A landscape with many valleys, sampled at points; each row gives a point and its height.
From any point a ball takes the steepest step (drop divided by distance) to one of its 2 nearest points. It stops when none of these is lower. Distance is the straight distance between rows; heights are no part of it.
J_70: [148  93  97 122 141 120 110 113 100 191 150 169 178 151 106 135 151   6
 152 150 127  93 216 129]  (h 570)
J_684: [117 192 111 109 141 129  91 117 152 122  94 127 101 111 153 114 130 180
 119  96  98 172 100  88]  (h 110)
J_956: [130  73 120  87 152 120 147 120  85  49 131  87 132 110 139 126 139 165
 104 160 180 129  91 131]  (h 149)
J_311: [130 196  90 113 142 113 110 117 118 104 118 106 111 113 180 128 123 183
 121  88 133 176 113 114]  (h 51)
J_898: [126 158  98 144  74 147 161 177  95 114 122 112 134 124 199 103  94 144
 104  77 155 117 126 130]  (h 195)
J_458: [128 153 160 132 140 106 162 150 171 157 149 139 152 124 120 102 118 108
 168 135  80 111 118 139]  (h 529)
J_654: [130  68 147 136  89 154 125 138 135 158 137 158 113 141 135 158 111 110
 149 108 137  92 139 104]  (h 396)
J_351: [143  69 131  73 160 127 101 106 121  88 165 114  98 151  93 141  92 155
 165 145 167 116 106 140]  (h 320)
J_65: [108 139 102  89 166  62 142 107 141 106  97 132  80 106  79 120 150 203
 144 135  77 143  46 100]  (h 187)
J_724: [157 129 121 129 117 147 107  93  77  43 116  99 143 128 181  72 155 165
 102 120 216 130 147 104]  (h 294)
J_254: [113 128 112 161  91 148 120 147 100 126 117 117 128 130 190  76  93 164
 103  84 180 121 123  95]  (h 166)
J_374: [128 154 116 178  91 160 162 142 146 158 121 114 123  95 105 172 161 129
  88 128 111 165 117 177]  (h 213)
J_49: [161 100 110 120 116 119 123  74  76  52 113  68 132  99 142 106 167 156
  89 158 182 151 101 131]  (h 211)
J_86: [111 119 145 176  97 141 115 125 184 170 110 157 118 124  75 145 135  82
  97 132  74 130 134 142]  (h 416)
J_766: [140  81 146 105  85 141 106  99 140 111 142 149 107 128 126 167 140 140
 152 114 160 111 129  89]  (h 418)
J_948: [119 155 103 108 158 100 152 122 126 103 121 119  91 108 111 162 133 174
 147 122 109 162  60 122]  (h 118)
J_128: [138 102 140  71 138 135 101  78  78  91 141 113 124 127 143  62  98 146
 119 140 209 112 102 111]  (h 345)
J_446: [101 112 109 170 142 163 106 174 108 159 175 151 163 188 153 159 107 109
 154 145 165  83 200 135]  (h 502)
J_977: [139 171 156 135 150 111 124 147 171 180 142 140 141 128  77 129 122  74
 175 151  61 136 160 144]  (h 505)
J_409: [130 169 108 141 134 135 185 137 108  68 117  99 126  94 111 119 181 202
  96 139  96 181 100 152]  (h 333)
J_955: [111 171 124 167 108 150 175 136 147 113 121 121 109  97  90 152 172 181
 105 137  94 173 103 167]  (h 275)
J_95: [149 102 118  89 194  94 105  86  62  65 116  90 153 153 157  86 155 158
 116 159 184 130 116  89]  (h 559)
J_936: [127 132 138 100 111 126 133 101 150 129 152 142 127 143  93 105 109 101
 102 118 136 115 107 167]  (h 265)
J_401: [130 116 107 173 136 137 146 168  99 218 129 150 150 131 145 198 145  65
 112 137  87 107 164 129]  (h 533)
J_637: [116 120 148 108 182 125  85 101 137  97 102  96 104 120 110 122 139 177
 133 147 135 185 123  99]  (h 531)
J_352: [145 105 135  99 188 111  97  89 107  73 115  75 126 128 128 105 150 160
 119 167 150 168 108  89]  (h 546)
J_388: [127 100  89 173 119 195  88 127 133 110 168 150 142 168 138 140 126 143
 109 124 220 127 178 129]  (h 477)
J_622: [115 102 124  95  88 132 184 120 127 102 169 145 123 113 115 137 123 144
  98 128 138 103  65 182]  (h 318)
J_402: [111 188 138 106 121 117 100 105 191 122  99 136 106  97 120  89 111 147
 106  93  92 145  85 110]  (h 171)
J_646: [125 121  85 112 193  70 119 124  35  56 108  78 163 155 204 113 153 178
 123 151 167 125 136  95]  (h 571)
J_739: [115 107 129 180 150 156 121 194 120 203 147 149 157 155 151 129  94 100
 162 137 135 106 197 118]  (h 513)
J_97: [130 106 141 119 114 149 115 120 139 162 165 133 163 145 112 117 108  72
 111 126 128 107 149 189]  (h 307)
J_807: [123 137 124 189 127 155 129 173 112 214 126 148 145 147 165 166 124  96
 137 120 115 111 183 122]  (h 523)
J_644: [ 96 177 173 135 126  99 119 100 190 123 116 159 114 108  72 105 115 128
 123 131  78 109 114 158]  (h 291)
J_258: [126 175  99 159 108 120 167 153 139 184 117 141 164 120 164 145 153  89
 108 104  94 139 137 149]  (h 615)
J_253: [127  92 163 171 111 139 116 170 158 194 109 140 107 130  98 130 131  91
 135 114  86 113 139 109]  (h 385)
J_393: [124 127 139 138 110  89 176 139 162 174 135 162 153 122  73 125 136  54
 115 146  79 109 128 169]  (h 390)
J_584: [113 126 135 135 104 148 134 138 132 127 176 139 185 148 164 138 117  85
 137 145 149 107 166 167]  (h 341)
J_538: [115  82 132 128 136 149 109 158 117 117 126  98 100 161 144 123  95 153
 143 112 162 143 122  85]  (h 86)
J_731: [149 122 144 133 152 106 131 140 142 164 168 153 133 170 124 133 103  61
 199 157 109  93 178 146]  (h 465)
J_985: [119 134 127 152 128 137 129 141 152 200 136 147 120 115  71 206 150  68
 118 175  63 137 156 159]  (h 317)
J_226: [101 174  82 131  87 112 179 175  57  65 103 109 129 113 192 125 103 171
 123  97 141 136 117 134]  (h 156)
J_639: [144  81 152  95 170 117  90 102 139  99 131 112  81 149  76  98 100 154
 163 143 141 127 107 109]  (h 287)
J_480: [123 185  73 126 143 103 158 142  74  78 114  86 118 111 200 141 129 198
 135 104 137 156 116 120]  (h 109)
J_313: [168 125 101 119 130 119 121  95  40  24 103  69 148 101 174  80 174 157
  89 137 193 130 145 121]  (h 260)
J_207: [118  76 133 110  71 135 165 134 108 112 137 145 116 122 125 135 111 117
 115 103 139  85  99 153]  (h 348)
J_205: [141 147 105 161 104 116 126 143 158 209 109 150 177 107 137 128 159  45
 107 109  86 134 164 118]  (h 604)
J_840: [135 140 155 142 134 132 140 122 160 156 154 143 128 115  92 207 156  96
 159 167  90 115 153 168]  (h 359)
J_294: [142 120 154 142 119 136  87 150 168 178 121 149  69 149 100 158 123 113
 167 114  83 126 132 111]  (h 358)
J_606: [140  75 144 137  81 131 161 143 125 166 138 167 106 140 113 153 125  82
 136 111 107  75 110 140]  (h 374)
J_117: [101 141 158 120 167 127  94  95 150  83  77 108  79 101  81 136 140 169
 107 145  92 181 110 113]  (h 511)
J_857: [135 108 144 111 102  93 174 152 144 166 137 166 164 127 108  92 119  54
 157 137  96  73 159 151]  (h 424)
J_703: [123  81 148  91 130 130 169 140  92  74 134 115 118 118 124 129 106 161
 141 146 153 103 108 121]  (h 87)
J_142: [140  98 128 156 113 170  71 107 147 120 151 147 132 166 137 139 142 156
 128 149 205 134 155  95]  (h 460)
J_957: [128 133 103 149 136 118  97 117 142 195 148 170 196 151 136 121 137  43
 138 147 133 126 205 128]  (h 582)
J_169: [ 96  66 144 126 105 135 154 145  94 100 120 112  94 130 138 144 111 157
 147 127 155 128 110 101]  (h 27)
J_29: [129 108 133  77 164  87 115  97 142  92 107 117  71 126  78 104 111 172
 160 142 110 140  76 104]  (h 246)
J_89: [116 101 103 151 102 147  91 151 107 134 105 123 116 141 170  95 110 178
 129 105 189 136 126  55]  (h 133)
J_679: [135 179 136 140 134 158 147 153 140 129 131 115 145 118 189 131 108 164
 147 111 104 133 126 122]  (h 635)
J_895: [142 152 116 130 136 105 114 114 142 210 118 162 175 135 117 124 142  28
 138 120  84 137 194 121]  (h 593)
J_451: [126 104 119 108 127 105 127 121 150 171 152 154 167 153  93 124 121  19
  98 111 127  85 140 173]  (h 339)
J_968: [127 124 101 120 127 133  97 121  85  85 115 102 117 124 180 162 138 165
 133 119 173 157 112  94]  (h 97)
J_114: [127 137 157 156 119 160 154 140 140 134 136 126 133 120 135 206 152 132
 144 152 114 141 148 154]  (h 395)
J_867: [129 132 165 140 135 154 149 149 129 126 164 124 145 157 148 161 118 128
 155 148 124 108 162 142]  (h 370)
J_774: [105 186 153 121 126 102 125 129 192 145 108 153  97 102  86  65  97 147
 118  99  57 118  85 148]  (h 232)
J_698: [139 140 104  91 154  89 150  99  88  88  85  81 125 101 145  65 149 174
  87 113 140 152  61 113]  (h 404)
J_982: [126 145 143 115 163 104 108 143 166 126 106 114  77 129  89 108  97 156
 162 122  89 143 108 109]  (h 293)
J_376: [143  83 128 150 123 155 129 139 115 185 134 171 170 131 122 175 163  50
 142 158 129  91 217 133]  (h 555)
J_607: [136 103 162  86 134 141  65 101 149 124 133 130  80 152  83  75  83 130
 134 117 151 111 105 110]  (h 322)
J_969: [126 131 123 159 115 149 146 158 138 193 121 130 144 110  96 190 167  82
  83 143  94 165 160 183]  (h 272)
J_96: [156 158  92  97 164  59 131  82  93  73  80 100 139  96 153  96 180 192
  93 121 113 150  75 105]  (h 426)
J_485: [121 116  90  94 137 110 139 115 101  98 132 104 108 127 153 180 139 154
 136 115 147 154  91 111]  (h 44)
J_981: [119 120 121 108 112 136 121  97  66  67 133 121 138 127 191  88 118 149
 105 115 205 119 108  88]  (h 321)
J_339: [156 134 144 137 157 107 100 122 163 192 143 151 140 142  87 146 115  52
 172 176  92 121 182 144]  (h 485)
J_152: [133 133 116 114 114 124 173 102 131  67 153 139 134 116 116 155 159 167
 118 124 150 128  72 175]  (h 270)
J_990: [121 169 123 115 135 134 159 178 127 122 106 111 138 120 177  86 102 190
 144  95 109 129  95 109]  (h 643)
J_502: [129 140 139 120 118 136 141 116 147  95 133 119 121 128 125 126 126 146
 111 114 142 155  95 147]  (h 207)
J_55: [126 173 150 119 130 124 183 169 156 152 155 114 169 132 123 102 102 108
 121 108  95 127 116 181]  (h 547)
J_435: [143 169 100 121 128 108 182 117  93  48 114  87 124  93 125  99 165 185
  98 121 137 155  75 136]  (h 372)
J_186: [115 166 149 126 144 134  87 125 172 158  98 141  72 124 100 146 110 142
 145 120  77 148 122  93]  (h 326)
J_232: [107 121 107 194 130 182 102 149 140 141 159 142 157 176 152 154 105 133
 126 140 194 118 199 137]  (h 490)
J_194: [138  83 103 158 134 124 134 147  85 219 117 152 169 116 119 195 159  34
 125 144  95  87 196 119]  (h 543)
J_726: [125 107 137 128 117 162  59  92 149 124 131 132 101 149 120 164 139 166
 148 125 166 147 129  80]  (h 441)
J_593: [109 105 165 126 122 137  96  97 171 107  99 127  90 117  78 123 104 131
 110 135 106 158 117 127]  (h 481)
J_457: [131  93 163  87 123 157 128 103 119 117 140 118  98 124 110  67  91 130
 110 128 173  97  95 114]  (h 351)
J_699: [140 160 125  94 166 135 113 152 119 113 110 103 126 132 172  43  95 178
 126  92 148 129 110  92]  (h 651)
J_999: [132 128 133 137  96 153 127 118 118  98 128 109 133 133 166 142 138 151
 115 121 155 143 137 124]  (h 150)
J_605: [143 113 160 118 118 104 135 123 153 161 161 168 145 166 131 101  93  67
 172 137 129  70 144 149]  (h 447)
J_746: [133 205 110 166  88 150 155 159 134 147 118 129 153 110 180 142 133 137
 123  93 107 146 138 155]  (h 626)
J_642: [110 160 140 129 117  82 150 111 174 159 129 175 121 102  63 126 137  89
 140 139  57 109 120 164]  (h 349)
J_520: [128 119 179 140 115 144 103 131 175 124 140 133 117 111  84 137 138 104
 109 140  94 127 137 147]  (h 449)

For each start below, name the point where the ball stops.
J_646: J_169
J_458: J_311
J_724: J_169
J_393: J_311
J_726: J_485
J_895: J_485
J_807: J_485

Call two points neighbours if one is among the 2 nearest of the other. Go from one point of each pair to the other, from neighbour to neighbour, staying as low as possible. Name the highest point that can't be avoided.
J_311 / J_169: J_898
J_311 / J_29: J_351
J_29 / J_374: J_114
